Each scene shows the same named points in several views. A view is turned or mirrored, and shifted as a whole, has a little noise and may leave points out.
In the rows, 128 means zero.

Scene 1
View 1
les: [129 156 159 140  89 113  75 120 115 135 130  82 120 157 124 111 110 128
 118 144 117  71 139 117 144 129 103 134 141 129 107 112 149 130 148 122
 148 132]
tez: [104 190  91 178 141 174  36  84  98 125 179  94 184 114 107 114 183 151
 156 115 108  85 164 134 197 143 115 123 117 122 127  91  96 166  78 104
  80 138]
Tad: [153 158 145 134 120 171  77 107  93 134 113 102 151 145 119 131 139 129
 134 115 107 104 148 113 137 130 133 157 103 140  99 100 104 119 123 120
 109 150]
div: [138 167 145 156 112 104  85 118  95 134 101  66 162 155 133 120  88 124
 120 142 130  95 159 143 119 136  91 144  99 130  93 105 128 162 138 136
 122 166]
doz: [153 163 132 145 119 145  79 111  96 126 100  87 158 148 131 116 125 123
 127 126 113 106 151 119 131 138 117 158  83 143  99  84 100 136 119 118
 107 161]
tafi: [202 137 175 112 130 181 121 119  74 138  50 107 159 168 131 151  99 104
 123 108 117 135 147 111  76 116 143 193  60 155  66 101  88 101 141 135
 106 190]
fal: [146 144 177  96  79 131  97 125 113 157  91  94 107 160 136 134 104 109
 118 137  91  88 131  85 123 133 140 153 125 140  96 105 130  82 152 124
 147 129]
Sinun: [172 143 163 132 128 172  98 111  81 140  92  98 162 156 120 144 111 121
 130 114 123 107 146 124 107 118 128 166  96 138  83 115 109 121 134 130
 112 170]
ladin: [164 164 131 180 152 167  77  97  76 113 119  90 191 147 115 118 130 143
 132 110 143 103 163 160 124 122 100 153  89 130  94 103 110 173 121 126
 101 186]
runad: [165 147 156 123 125 167  96 112  87 140  86  99 154 156 127 137 116 116
 126 115 113 113 146 114 110 127 135 174  88 148  87  97  99 112 129 125
 111 165]
divef: [106 176 122 131 105 122  70 106 105 160 103  71 160 133 133 137 122 111
 147 138  84 108 157  97 149 158 125 146  86 134 108  74  91 124 101 126
  88 138]
rago: [180 138 180 121  90 133 104 130 108 120  87 100 113 179 140 108  95 117
 101 139 123  96 132 110 104 121 116 167 115 150  92 106 137 110 168 118
 160 157]
tel: [ 97 162 156 101  71 137  64 116 128 168 141  91 107 141 123 133 145 116
 145 139  73  67 132  75 170 141 143 132 155 126 119 105 126  85 126 111
 130  89]
kov: [135 161 135 145 117 178  63 104 102 134 149 106 147 141 110 120 157 141
 138 113 108  79 143 119 161 127 134 144 136 132 112 109 117 123 120 110
 118 133]
Teg: [185 175  87 206 175 233  51  81  83  76 174 128 191 134  98  79 198 171
 131  87 146 100 159 164 173 116 111 152 100 139 115  96  97 186  96  94
  92 180]
zum: [ 77 186 112 138  94  99  47 105 118 161 130  55 157 124 133 127 129 118
 151 149  78  92 157  96 178 167 112 127 109 126 122  73 101 136  97 121
  92 113]
Serel: [ 98 168 151 128 105 140  64 109 101 168 139  76 152 134 112 157 130 123
 152 128  94  72 148 113 159 141 129 127 141 114 108 121 124 119 118 130
 111 123]
Sof: [121 192 103 180  87  41  61 118 128 105 108  46 145 146 158  60  87 123
 102 178 125  96 159 120 146 167  62 132  75 142 122  53 131 194 128 113
 126 156]
fud: [147 162 146 149 108 128  81 118 105 125 115  81 148 151 130 107 109 130
 120 136 120  91 149 124 133 133 103 148 110 134 105  98 127 142 134 121
 128 153]
tev: [137 158 152 143  98 153  68 112 112 130 154 103 124 151 114 107 143 144
 127 126 116  63 137 119 156 118 114 135 162 125 116 122 146 128 143 111
 147 123]
dupi: [ 90 156 180 112  67  82  82 128 118 178 127  61 110 153 127 147  86 116
 132 158  99  55 139 105 140 135 110 123 168 115 107 128 161 106 155 138
 156 109]
rovus: [170 137 183 132 111 172  96 120  94 131 119 109 129 165 110 128 121 133
 119 114 128  78 135 129 120 105 125 153 147 132  92 135 144 113 159 124
 150 146]
nido: [169 152 144 130 113 167  86 109 102 117 114 110 135 156 128 107 136 129
 120 120 113 100 141 105 135 126 129 158 105 149 105  95 112 118 134 107
 127 150]
View 2
dupi: [144 146 168 110 142 126 219 149 127 134 145 124 125 141 181 115 128 173
 122 148  93 162  55  78 158 155  70  78  98 136 160  84 143  79 150 178
 168 132]
tel: [121 176 171  82 149 119 205 188 133 149 119 112 126 128 203  68 108 182
 124 134 109 128  64  69 152 125  87 100 137 149 154 108 137  90 192 133
 173 115]
fal: [119 159 170  91 125 144 165 177 165 173 146 104 125 147 173 107  76 159
 126 149  94 148  67  91 140 140  58 130 102 108 141 115 140  94 155 143
 171 125]
nido: [117 171 148  88 128 135 119 185 138 185 155 119 115 128 166  87  85 140
 111 115 106 136  88 123 106 123 106 149 121 117 124 115 132 128 173 123
 133 142]
zum: [ 80 176 154 120 157 110 166 205 109 130 118  91 123 151 224  68 152 163
 129 108 135 121 118 125 130 110  94 118 165 163 135 122 174 115 192 159
 174 121]
fud: [126 154 143 115 126 129 129 172 118 163 160 121 117 137 168 104 123 137
 110 115 108 148  91 133 109 131 105 134 111 118 127 105 146 128 158 153
 131 146]
Sinun: [114 149 115 112 161 140 105 155 112 175 171 115 132 150 155 125  63 134
 122  96  83 154  77 128  72 131  73 170 110 118  91 115 139 133 155 150
 163 133]
Tad: [110 170 138  97 150 131 125 180 119 175 147 114 124 134 178  90  80 147
 115 102 107 134  87 125  88 116  98 153 130 129 108 118 137 129 174 130
 152 130]
Serel: [120 163 138 101 177 113 183 161  94 140 129 122 136 134 198  85 113 172
 121 102 103 141  68  90 110 125  88 117 139 155 125  99 138 106 178 154
 173 123]
rovus: [152 156 139  79 134 136 144 150 129 185 165 139 122 119 144 108  66 147
 105 119  79 155  53  93 103 142  99 135  89 111 121  96 110 118 157 128
 136 140]
Teg: [123 196  98  88 166 103  80 182  54 184 147 149 113  93 176  51 114 128
  76  37 124 117 109 152  45  94 182 159 160 153  81 104 121 183 209  97
  83 154]
runad: [103 159 135  99 144 147 106 175 136 178 159 108 124 150 163 107  63 139
 127 113  95 144  85 128  85 125  78 165 117 117 103 125 142 129 156 139
 162 131]
Sof: [109 151 158 163  99 120 131 197 113 133 161 107  91 149 185 109 212 118
 100 126 151 154 151 182 142 134 127 109 118 126 147 101 194 131 156 196
  99 165]
kov: [125 181 134  81 158 116 147 177 105 170 136 129 126 114 181  71  96 159
 104  92 104 132  74 100  97 116 119 132 138 147 120 108 125 130 190 117
 140 132]
tev: [153 172 155  83 136 117 173 164 110 168 140 142 120 107 171  81 109 157
  98 113 105 140  66  92 122 132 125 105 114 133 139  87 122 119 175 129
 124 142]
doz: [102 159 133 114 138 130 114 186 117 167 155 108 116 145 173  99 111 136
 116 102 111 143 104 143  99 120 100 152 130 122 112 121 152 135 168 145
 142 139]
ladin: [124 157 102 115 156 124  93 157  77 170 168 129 117 132 157 113 109 123
 101  69 102 149  99 157  59 121 124 160 124 131  87 102 140 158 167 149
 120 155]
tafi: [ 93 148 128 103 134 163  71 171 156 200 177  97 128 164 145 132  30 129
 138 121  80 151  85 139  73 130  50 203 102  97  90 138 140 130 142 141
 169 132]
View 3
fud: [138 126  96 131 138  92 101 132 163 110 161 129 160 152 110 126 122 146
 146 132 156 100 149 132 113 133 143 147 143 135 141 144 116 144 142 148
 122 129]
fal: [127 155  77 153 121  89 124 121 145 115 174 102 190 145  48  97 124 135
 137 139 191 116 157 121 120 172 150 180 127 172 113 130 125 159 116 126
  89 119]
rovus: [127 127 118 135 114 100 116 139 147 101 171 121 170 163  78 107 162 142
 123 124 177 120 131 149 136 161 161 146 130 144 167 154 132 144 107 153
  88  98]
zum: [131 160  56 113 161 105 105 115 203 151 144 160 130 162  74 132  63 173
 153 109 172  58 158 111  51 141 113 157 140 145  94 122  91 144 137 141
 138 148]
runad: [ 96 164  92 136 148 129 101 124 140 107 146 124 176 139  91 118 124 140
 133 160 170 122 144 124 141 133 132 179 139 129 161 141 134 138 115 139
 122 103]
nido: [128 151 112 144 158 109 107 131 145 115 152 123 164 149  91 111 137 147
 135 143 177 131 131 127 123 133 129 158 148 140 157 153 101 140 124 134
 116 125]
Serel: [117 153  78 108 128 118 115 119 191 132 156 163 141 168  54 122 102 170
 131 101 186  67 150 132  79 170 138 151 130 147 129 127 120 147 104 152
 111 109]
tafi: [ 69 170  82 147 141 142  96 123 113  88 141 104 206 118 106 116 131 119
 135 196 160 142 151 121 180 126 130 201 133 122 172 137 167 138 116 135
 124  85]
tev: [153 128 126 124 128  88 121 134 171 123 175 139 143 179  65 112 148 162
 131  95 184 102 124 146  89 162 151 129 137 149 148 153  92 145 116 151
  98 125]
dupi: [150 121  59 123  82  66 131 123 187 121 198 126 166 165  41 106 111 150
 140  88 180  63 170 141  83 189 177 152 116 181  87 120 134 164 132 146
  77 124]
Tad: [108 160 101 128 157 125 105 122 156 121 145 138 155 151  83 121 124 155
 133 141 176 110 132 123 115 136 125 161 142 130 161 142 111 136 112 143
 122 112]
Sinun: [ 86 148  86 121 132 137  94 125 150  95 146 134 172 142 108 125 126 143
 130 154 157 101 145 133 147 135 141 168 134 115 171 136 158 134 118 156
 127  84]
tel: [140 167  80 130 136  95 132 114 179 148 165 138 148 168  18  99 105 168
 131  97 211  95 143 123  65 187 139 158 131 181 105 123  85 155 100 128
  90 135]
kov: [131 154 120 119 157 118 109 129 172 127 149 155 134 169  72 118 135 170
 127 110 185 108 122 130  87 151 131 140 143 140 166 153  93 135 102 150
 115 116]
doz: [117 152  94 128 158 115  96 124 157 115 142 134 156 148 109 127 111 148
 146 147 159 107 144 121 117 126 122 163 146 126 149 144 116 133 139 142
 136 128]
Sof: [180  98  68 133 154  53  85 137 184 123 164 126 147 149 160 146  79 145
 186 127 115  71 167 121  86 100 135 140 155 128  83 143  89 146 208 137
 156 186]
les: [155 117  97 128 116  77 113 133 171 113 180 127 155 166  83 115 132 149
 142 109 168  93 147 141 102 157 158 142 136 156 124 144 111 153 137 147
  97 131]
divef: [108 167  56 121 166 119  99 111 177 136 139 149 152 146  83 129  71 159
 149 139 167  80 160 106  86 133 110 173 142 133 116 124 108 141 133 134
 145 134]
tez: [130 156 117  90 188 132  93 121 205 145 122 197  95 191 100 142 101 196
 131  97 168  74 115 125  55 124 102 117 156 108 172 153  68 122 113 165
 152 134]
rago: [136 127 100 158 116  79 112 136 127  93 178  90 196 140  92 102 147 119
 146 149 166 135 152 133 150 146 157 166 137 155 136 146 132 157 141 132
  96 126]
ladin: [110 126 116 105 155 131  78 136 162 102 136 160 140 160 142 145 135 154
 138 139 134  96 129 137 129 110 132 137 150  96 191 159 130 122 134 171
 145 109]
div: [126 110  77 117 124  95  93 132 169 103 165 134 160 150 130 138 112 140
 152 133 134  75 162 134 123 129 150 152 136 123 130 138 141 140 158 156
 129 122]
Teg: [129 143 171 101 204 141  75 136 175 124 115 190 100 182 141 149 150 182
 129 120 156 115  88 132  95 100  98 109 169  87 230 184  62 103 113 175
 161 122]
View 4
rovus: [108 117 105 118 143 145 116 134 164 100 171 104 110 161 128 148 118 142
  81  86 126 147  84 132  99 136 127 113 143  92  82 189 119 136 161 143
  77 129]
tez: [150 124  99 167 186 124  71 162 163 141 197 157 118 188 142  84 162 143
 117 127 137  84  44 152  77  98  85  91 162 102 191 136 201 166 142  77
 157 175]
Teg: [112 147  49 149 187 128  63 160 166 170 224 150  96 169 161  82 167 102
 126  84 103 108  18 174 102 108 119 122 158  71 162 155 219 194 131  93
 153 201]
ladin: [118 157 108 125 164 160  75 118 164 133 181 154 104 167 167 116 153 147
 127 104 131 148  41 140 111 107 117 112 160  69 136 183 163 199 147 140
 107 184]
div: [150 146 160 121 142 168  93 100 154 108 140 146 121 171 151 134 151 180
 118 122 155 160  76 117 125 106 117 107 155  84 132 170 122 170 162 146
 103 160]
tev: [146 102 106 136 145 119 116 152 167 108 169 107 120 171 113 135 142 135
  75 106 135 123  85 137  98 124 114 115 138 107 122 147 133 115 165 111
 116 129]
kov: [122 121  97 144 171 136  93 159 160 113 179 124 115 173 126 109 125 141
  94 106 126 106  76 134  91 125 111 103 151 111 131 160 160 130 152  97
 120 145]
zum: [168 128 163 160 177 154  79 144 147  99 139 158 134 194 134  93 131 196
 108 156 162  95  92 106 101  99  84  84 161 143 179 130 156 126 155  87
 146 153]
fal: [120 121 140 118 150 166 104 138 149  77 133 109 126 165 121 130  81 178
  77 115 127 134 129  96 118 141 122 106 149 137  85 173 109  92 163 126
  88 123]
les: [155 112 138 130 136 142 116 130 157 102 149 119 131 171 117 139 144 158
  86 111 143 140  96 123 114 117 117 112 138 108 122 149 117 121 170 129
 111 132]
doz: [124 153 132 127 165 177  75 126 146 114 157 144 113 168 154 103 121 168
 117 117 127 136  85 114 127 116 121 107 161 106 128 168 154 153 149 122
 113 172]
divef: [140 149 152 144 181 180  66 136 141  99 142 156 124 179 156  87 108 198
 116 145 141 111  95  97 114 108  98  89 170 131 154 156 157 136 148  99
 129 167]
rago: [125 143 132 103 136 174 108 117 151  97 137 109 116 154 135 140 109 160
  92  92 118 167 111 105 150 135 149 131 141 108  71 176 110 119 170 153
  83 143]
Sof: [211 158 180 130 141 176  86  93 147 137 104 164 134 175 142 112 194 184
 130 131 157 159  91 104 182  85 128 135 138 113 179 111 136 154 174 137
 161 185]
Tad: [109 143 114 132 176 167  80 143 149 109 169 135 113 163 147 103 103 161
 103 112 119 120  82 121 106 124 115 102 158 111 113 177 159 142 148 115
 107 159]
runad: [ 94 154 121 119 175 185  74 127 147  96 164 134 110 161 159 113  90 175
 107 110 114 138  90 107 117 131 123 107 166 108  94 197 146 146 149 128
  85 158]
dupi: [170  93 173 136 128 138 131 129 156  64 127 113 143 183 105 153 125 193
  68 137 175 129 117 107  91 119  98  90 147 127 130 154  84  98 181 127
  88  99]
fud: [144 138 133 125 152 162  95 120 154 111 151 136 118 168 140 124 141 162
 105 110 134 146  85 119 129 117 127 118 147 106 127 160 136 146 162 133
 113 161]

In a view up to two points have been moved. Name them for each view, in the order of its rows, or write none.
view 1 | Sinun, Teg
view 2 | zum
view 3 | none
view 4 | none

Scene 2
View 1
gozi: [128 102 125 117  84 120 160 162 133 118 118 128 138 121 120 100 167  99
 118  71  65 164 124  99 130 183 151 152 139 131 181  95  91  72 129 122
 115 113]
Kan: [104 102 131 140 122 150 142 146 132 120 122 121 194 113 132 100 166 143
 109 116 130 139 109 102 155 171 112 129 136 122 142 113 108 106 142 100
 143 134]
niba: [100 150 110 126 135 137 132 145 108 141 128  85 182 140 112 137 177 134
 137 119 126 135 110 114 138 173 130 147 129 105 151  99 111 111 137  46
 157 118]
vesag: [ 91 130 133 149 126 139 153 151 136 137 107  90 190 106 105 113 155 170
  89 120 120 156  86  83 161 187 128 117 115 124 132 113 112  94 144  97
 149 130]
Sodo: [113 115 140 113 109 155 145 171 120 120 125 135 161 113 139 106 165  95
 106  82  85 133 128  83 134 166 140 125 144 122 188  87  88 103 151 110
 120 113]
vabun: [100 109 131 135 110 131 139 135 137 122 129 111 186 118 131 110 166 150
 118 118 128 144 104 106 162 166 104 143 128 123 139 116 103  92 132  82
 145 138]
Fen: [111 101 124 114  89 107 131 126 129 118 142 118 157 135 141 101 175 120
 144  99 113 144 118 126 147 155  95 178 137 127 159 110  85  79 119  61
 130 143]
nas: [120 107 115 154 116 147 178 184 140 117  90 118 174 105  95 100 158 143
  81  91  85 172 102  85 140 205 173 123 130 122 151 106 116  89 143 159
 138 103]
Suv: [132  79 104 137 122 162 142 169 123 102 120 150 181 129 125  98 179 100
 126  91 109 138 143 122 117 177 149 154 152 113 169 107 110 115 133 137
 136 111]
gebud: [108  66 143 129  62  90 140 103 165 102 143 142 158 114 158  70 163 147
 123 100 118 162 102 121 182 148  55 171 132 153 136 133  74  54 104  95
 117 167]
rumun: [ 98 170 100 120 166 168 125 166  87 149 124  71 198 147 104 159 189 118
 143 123 131 115 123 110 117 178 157 135 135  81 167  83 121 139 149  38
 170 102]
Zir: [ 88 154 111 120 134 138 117 130 105 145 138  72 194 146 121 147 184 140
 153 133 145 123 112 120 144 161 105 152 128  95 149 101 109 119 135  15
 164 133]
ter: [127  73 117 137  96 126 145 144 138 101 125 142 172 124 134  91 174 124
 128  96 111 156 122 125 143 170 112 168 142 129 152 120  97  87 117 123
 129 134]
nug: [110 117 111 130 113 126 136 138 121 121 130 106 173 133 118 119 176 128
 137 110 118 143 115 123 140 173 122 166 136 114 157 105 101 100 126  75
 145 127]
View 2
Suv: [115 147 112 127 122  85 152 109 144 107  87 157 130  86 110 119 167 121
 138 165  78 193 143 138 148 144 124 148 100 108  81 132 141 100 164 115
 139 169]
vabun: [101 117 144 123 144 129 133 127 143 125 108 123 130 123 109 115 116 133
 143 151 111 149 157 139 161  96 108 121 128 132  79 116 128 117 114 133
 135 145]
Sodo: [101 131 140 142 123 110 163 115 130 114 114 162 116  81 149 149 146 128
 144 157  84 169 158 168 132 138  93 162  89 147  72 141 149 113 137 112
 109 151]
gozi: [ 82 139 118 132 166 104 162 130 139  99 118 155 132  89 150 113 152 139
 157 176  68 184 148 169 133 147  91 173  93 158  87 115 128 119 142  88
 114 181]
gebud: [108 114 113 126 208 117 154 163 143 155  88 116 145 133  97  62 134 175
 149 168 128 185 144 142 144  65  77 136 134 171  59 121 111 100  52 125
 132 171]
Zir: [ 64 126 186 150 104 130 124 127 142 107 101 131 112 166 156 151 104 105
 145 160 123 116 167 116 194  94 107 118 163  93  29 157 120 139 127 130
 164 128]
vesag: [101 112 142 112 135 136 123 109 140 103 123 121 135 110 104 126 107 124
 149 143  92 137 157 151 160 115 118 117 113 128 110  91 139 125 147 135
 125 141]
niba: [ 73 127 164 130 115 125 122 118 149  98 111 138 119 137 140 141 112 108
 151 158 100 130 159 129 179 119 113 123 140 103  65 127 126 140 152 119
 148 145]
nug: [ 82 131 141 128 143 110 138 127 149 105  98 135 131 134 126 114 132 120
 149 166  98 156 154 128 169 115 113 137 133 115  68 127 126 125 134 114
 149 156]
Fen: [ 78 128 138 138 167 111 147 147 148 122  90 135 129 136 137  97 138 136
 151 173 106 164 149 130 163  98  91 146 139 136  47 139 113 123 100 108
 148 167]
ter: [107 137 109 123 168  99 150 134 145 123  91 139 143 106 105  91 153 141
 147 167  96 186 143 138 148 114 108 143 116 135  80 119 129 103 124 114
 141 173]
View 3
rumun: [ 68 120 182 120 144 104 136 113  76  48 164 114 118 151 178 134 134 134
 139 111 123 166 134 164 112 121  56 221 114 140  83 118 153 102  71  85
 147  75]
nas: [153 132 134 107 161 158 136 153 135 151 131 127 103 171 160 116 157  97
 135 114 161 149 134 116 104 124 111 106 143 152  79 136 132 114 121 118
 110  78]
vabun: [136 123 159  99 113 102  93  98 162 117 150 109 128 129 140 120 152 115
 149 135 119 161 125 140 151 151 101 150 151 125 100 124 145  85 114  96
 123  88]
niba: [108 113 175 108 126 115 114 109 118  74 169 107 118 130 149 124 129 134
 152 132 129 167 119 158 124 144  91 182 136 131  99 123 139  81 106  98
 125  89]
ter: [141 145 148  85 120 137  99  96 146 129 123 112  97 148 140 122 149 112
 140 143 128 160 121 113 150 186 135 135 141 115 146 123 139  93 120 109
 108  89]
Suv: [115 150 139  90 142 143 120 108 111 124  98 127  89 176 162 130 156 105
 124 126 130 163 139  97 131 172 119 150 114 125 141 121 152 112 100 105
 123  85]
vesag: [131 111 147 110 135 113 113 128 146 124 152 115 124 138 149 115 151 113
 144 113 138 160 132 140 126 122  93 136 150 141  75 138 144  88 116 109
 128  83]
nug: [122 135 169  96 118 123 106  98 129  93 151 113 116 138 151 122 138 124
 146 140 127 157 122 141 137 166 104 169 135 121 122 122 139  90 101 100
 118  89]
Sodo: [149 181 160  90 137 132 111 109 132 139 139 130 101 189 179 122 174 102
 128 145 128 136 148 123 140 154  85 149 135 139 113 116 139 121  71  80
 108  60]
gebud: [177 150 163  71  77 119  57  68 203 145 151 103 119 117 113 110 155 118
 159 173 114 151 108 132 186 205 143 118 179 104 149 121 131  68 130 103
  93  99]
Kan: [131 128 150 101 120 101  98 101 155 129 132 116 125 142 147 118 163 106
 142 125 119 166 130 129 147 147 101 144 146 127  98 128 149  89 107 100
 130  84]
Fen: [138 151 175  84 101 127  83  77 147 104 161 109 108 136 140 121 142 129
 153 167 121 147 115 145 160 195 117 163 150 116 147 116 133  84 106  93
 105  89]
gozi: [162 179 166  82 136 171 115 119 132 138 150 126  82 179 168 116 150 106
 139 160 152 131 132 128 127 172 114 130 142 141 134 120 121 113  94  97
  88  74]
View 4
Zir: [186 105  95 103  60 143 130 104 140  81  98 157 177 151 112 122 122 149
 137  97 183  80  96  97  96 105 153 147 108 137 136 110 154 161 128 117
 137  87]
vabun: [150 124  99 106 109 128 132 122 116 106 116 132 159 135 125 134 114 131
 137 102 148 125  88 127 111  72 154 115 122 113 117 107 134 123 122 153
 117  98]
Suv: [ 85  67 113 116 148 128 109 106  90 124 128 114 155 145 127 119 154 128
 146  96 149 136 103 126 109 112 155 141 104  97 134 157 126 127  86 162
 107 151]
Kan: [139 114 102 115 125 128 127 115 122 109 113 126 159 132 120 135 119 124
 155  99 149 132  91 125 110  73 150 124 128 105 118 114 127 123  97 158
 109 111]
gozi: [ 89  99 125 123 134 103 129 127 100 129 116 110 183 120 144 130 185 110
 115  96 121 145 101 132 130 106 166  87 102  83 128 151 125 131 102 161
 161 135]
ter: [101 109 112  95 134 119 128 115  80 125 132 117 141 141 138 125 138 123
 125 104 140 141  86 132 121  90 169 113 103 100 123 136 131 105 126 170
 114 131]
rumun: [171  65 100 136  79 156 108 102 154  80  94 160 207 156 102 115 150 146
 153  87 179  77 122 102  84 128 131 157 116 136 153 136 149 184  88 105
 142 110]
niba: [162 101 103 120  89 141 124 106 130  88 102 143 184 149 117 128 135 135
 138  93 163  95 100 108  97 106 148 129 116 125 135 127 147 153 117 124
 138 101]
nas: [107 111 114 165 176 134  90 136 108 111 117 109 203 133 120 132 145 102
 144  87  98 165 112 152 106  86 124  89 145 101 130 142 134 134  89 162
 131 137]
gebud: [124 159 112  59 107  96 171 121  78 129 131 115 109 122 150 141 117 114
 106 120 143 140  55 128 141  54 194  82  93  95  94 101 125  81 162 177
 115  98]
Fen: [132 116 113  81  86 108 152 113  98 116 120 130 145 137 140 127 148 132
 109 104 157 115  79 111 124  98 182 111  86 104 121 123 133 122 140 145
 141 106]
nug: [135 102 108 103  98 128 126 114 109 101 114 135 166 145 126 125 138 131
 127  97 153 111  98 118 108 103 161 120 102 111 131 131 140 134 127 141
 132 114]
View 5
Sodo: [154 149 150 139 118 117 153  99  77 126 120 161 132 149 144 111  90 144
 121 145 109 127 124  92 119 119  98  99 169 126 130 166 132 142 175 116
  95 171]
Kan: [148 121 132 119 105 124 129 100  88 137  89 140 122 133 129 128 108 112
 125 124 124 137 122  96 119 117 118 105 137 133 123 141 113 127 158 141
 117 188]
vesag: [141 122 133 115 109 134 125 106  89 125  94 114 141 121 135 128  89 104
 153 112 130 140 104  91 133 139 116 116 130 127 115 130  89 155 134 169
 122 167]
vabun: [155 111 119 111  92 128 111 102 100 137  66 115 137 135 133 119 102 105
 125 117 111 125 115 101 109 125 116 116 125 119 126 137 104 150 149 150
 108 188]
niba: [153 125 106 108  96 113 135 103 100 120  73 114 155 153 135 117  48 139
 136 107 108 107  89 110 120 143 113 131 123 101 103 156 117 188 145 162
 118 193]
gozi: [167 148 147 141 121 127 119 110  88 124 114 131 137 138 167  93 103 130
 115 161  86 120 112  88 130 140  73  95 175 138 145 156 128 159 166 110
  70 135]
ter: [166 111 126 118 104 136  94 100 105 144  84 120 125 125 149 119 118 117
  92 135  86 124 105  94 129 138  98 101 130 142 160 143 132 142 158 117
  89 157]
nas: [143 138 168 135 136 140 126 107  77 123 143 126 134 101 151 123 100 112
 149 134 127 149 106  70 160 153  97 100 155 151 134 133  96 148 140 150
 111 116]
rumun: [150 141 104 115 107  97 168  96  98 109  98 128 161 161 127 129   6 177
 135  93 125 101  73 111 144 156 120 143 124  93  84 179 120 205 136 170
 140 197]
nug: [162 118 110 111 104 123 115 100 104 129  74 116 143 143 140 115  81 132
 113 123  98 109  94 103 126 146 101 119 131 117 132 152 121 174 148 143
  99 178]
Suv: [159 124 139 127 118 124 127  89 102 136 123 142 122 126 145 132  96 155
  80 129 104 125  97  83 154 152 103 103 128 142 149 165 146 143 156 109
 117 149]
Fen: [172 117 100 111  91 122  96 102 110 141  51 114 139 156 148 100 104 116
 104 134  78 104 107 113 100 129  91 113 136 117 144 150 133 166 165 124
  76 192]
Zir: [157 120  86  97  80 107 136 100 107 125  48 107 155 169 125 119  39 140
 132  96 104  98  87 123 110 138 119 142 113  88  97 163 112 194 143 171
 121 225]
gebud: [171  97 103 105  84 143  57 107 109 159  30 106 119 136 148  93 160  66
  96 145  71 120 131 106  76 100  98  97 136 132 170 120 118 121 172 116
  62 196]

In a view up to two points have been moved. Name them for each view, in the order of its rows, or write none.
view 1 | vesag
view 2 | Zir
view 3 | niba
view 4 | none
view 5 | Kan
